A landscape with many valleys, sampled at points; each row gives a point and its height.
A ball rolls from a point to whichever of its 6 nearest points has the largest drop for the distance, and stops where none of them is lower. Distance is the straight distance between rows; heights are no part of it.
Podi: [  8 -12  19   6  -1  -8  11 -17   5]  (h 193)
Rol: [-16   7   7 -10  14  14  16  -9  -3]  (h 587)
kipig: [  0   8  -7 -15 -16  25  -4 -36  -6]  (h 66)
muke: [  4  -1  15  -5   7   6  18 -34  -2]  (h 186)
tima: [ 10  -2 -10  10   1 -15  -4  23   6]  (h 372)
gogur: [  3   5 -15  -8 -11   7 -12  -4 -10]  (h 251)
rala: [-12  10 -21 -11   4   3 -24  28  -3]  (h 304)
momil: [ 3 -1  8  3  8 -3  6 -5 -1]  (h 484)
peduf: [-14  -4  22   4  17   4  22  -4   6]  (h 269)
tedez: [  4  -7   4   8   6 -11  -6   7   5]  (h 368)
mag: [ 19   1   1  -2 -12   5   2 -23 -11]  (h 168)
sud: [ -7  -3   5   6  14 -14  -8  34  12]  (h 113)
dadi: [  5  10 -22  -6  -3  -5 -11  20  -4]  (h 281)
Vegif: [ 16   1 -14   1  -8  -4  -8   8  -4]  (h 307)
zuv: [  4   4   5  -9  -1  12   4 -22 -11]  (h 81)
Refuf: [-31   9   3 -11  14  16  12  -3  -6]  (h 489)
bem: [ 34  -1 -10   8 -12  -9   2  -7  -3]  (h 202)
Savez: [-36  13  -4 -17  12  23   1   0  -3]  (h 324)
Bamos: [ 14 -14  25  10  -1   1  14 -29   2]  (h 268)
nal: [-3  7  1 -1 10 -8 -5 18  0]  (h 552)
tabas: [-21   6  12  -8  20   5   6  13   1]  (h 816)
rik: [  6   7  -3  -5  -6   6  -2 -13 -10]  (h 191)
lobu: [ 15   6 -30  -1 -18  -1 -13   8  -2]  (h 89)
gili: [  3   1  -4  -2   2  -3  -9  17 -14]  (h 90)
runi: [-5 -9 24  7  6 -4 12 -4 11]  (h 112)
Votup: [ -1   1  -3   7  11 -12  -7  31   7]  (h 91)
Sido: [ -5   6 -16  -3   7  -7  -9  31  -1]  (h 282)
soset: [-23  11 -11 -19   1   9 -17   3   0]  (h 301)
Tozes: [ 3  2 -1  0  2 -1  1  1 -5]  (h 399)
Nes: [ 31   5 -28   2 -26  -2  -1  -4  -4]  (h 220)
Buno: [-14  -9  18   5  16  -9   3  21   6]  (h 882)
vulo: [-34  13  -1 -18   6  24   3  -8   4]  (h 272)
tuso: [-28  10   4 -12  15   9   5  11  -3]  (h 511)
tusa: [ -1 -18  16  18   0 -16   1  11   9]  (h 178)
sagem: [ 20   1 -29   2 -18  -6  -4   4   1]  (h 204)
suvik: [  2   5   1  -9  -6  17   7 -40 -12]  (h 128)
vis: [ 24 -12  -6  19 -17 -19   1   2  11]  (h 142)
Sakuv: [-12  10  -9 -17  -5  20   1 -18  -4]  (h 154)
Mizad: [ -3   0  15   4  11   4  12 -21   1]  (h 231)
Mamuk: [ 13 -20  20  13 -14 -11   6 -18   9]  (h 194)
dabu: [  9 -15   1  20 -16 -20  -1  14  15]  (h 118)
Romus: [-19  10   4 -16  12  14   4  -6  -4]  (h 474)
Fis: [ 21   5 -19  -3 -19   6  -9 -14 -11]  (h 190)
fud: [16  0 -3  3 -1 -7 -4  4 -1]  (h 342)
kazi: [ 16  -1  -1   5  -7  -4  -3 -10  -5]  (h 227)
ran: [ 10 -18  18  16  -6 -10   4  -5   6]  (h 155)
maki: [-15 -12  12   9  10 -16  -2  29  12]  (h 566)
tagi: [-12 -14   8  16   2 -21  -7  36  18]  (h 357)
Tatu: [  7   9 -21  -8 -12   3 -16   6  -5]  (h 215)
kitam: [-33  -1  17   6  30  10  23   6  10]  (h 437)
kel: [-15  -5  16   4  18   1  12   0  11]  (h 579)
veman: [ 20 -17  12  20 -14 -14   0  -6   6]  (h 141)
fumel: [ -1  11 -20 -10  -9   7 -16   6 -11]  (h 247)
zalig: [ 18   2  -6  -8 -17   9  -6 -31 -17]  (h 138)

For each start below, name the point where the ball stops.
kazi | zuv
bem | dabu
tagi | Votup
Refuf | kipig
tuso | kipig
kitam | runi
Romus | kipig

Call two points neighbours if one is among the 6 nearest of the other. Go from one point of each pair to the other, from neighbour to neighbour, staying as low as possible. Name the highest point that can't be avoided.
dabu, kipig | Podi
dabu, runi | ran
Votup, runi | Sido
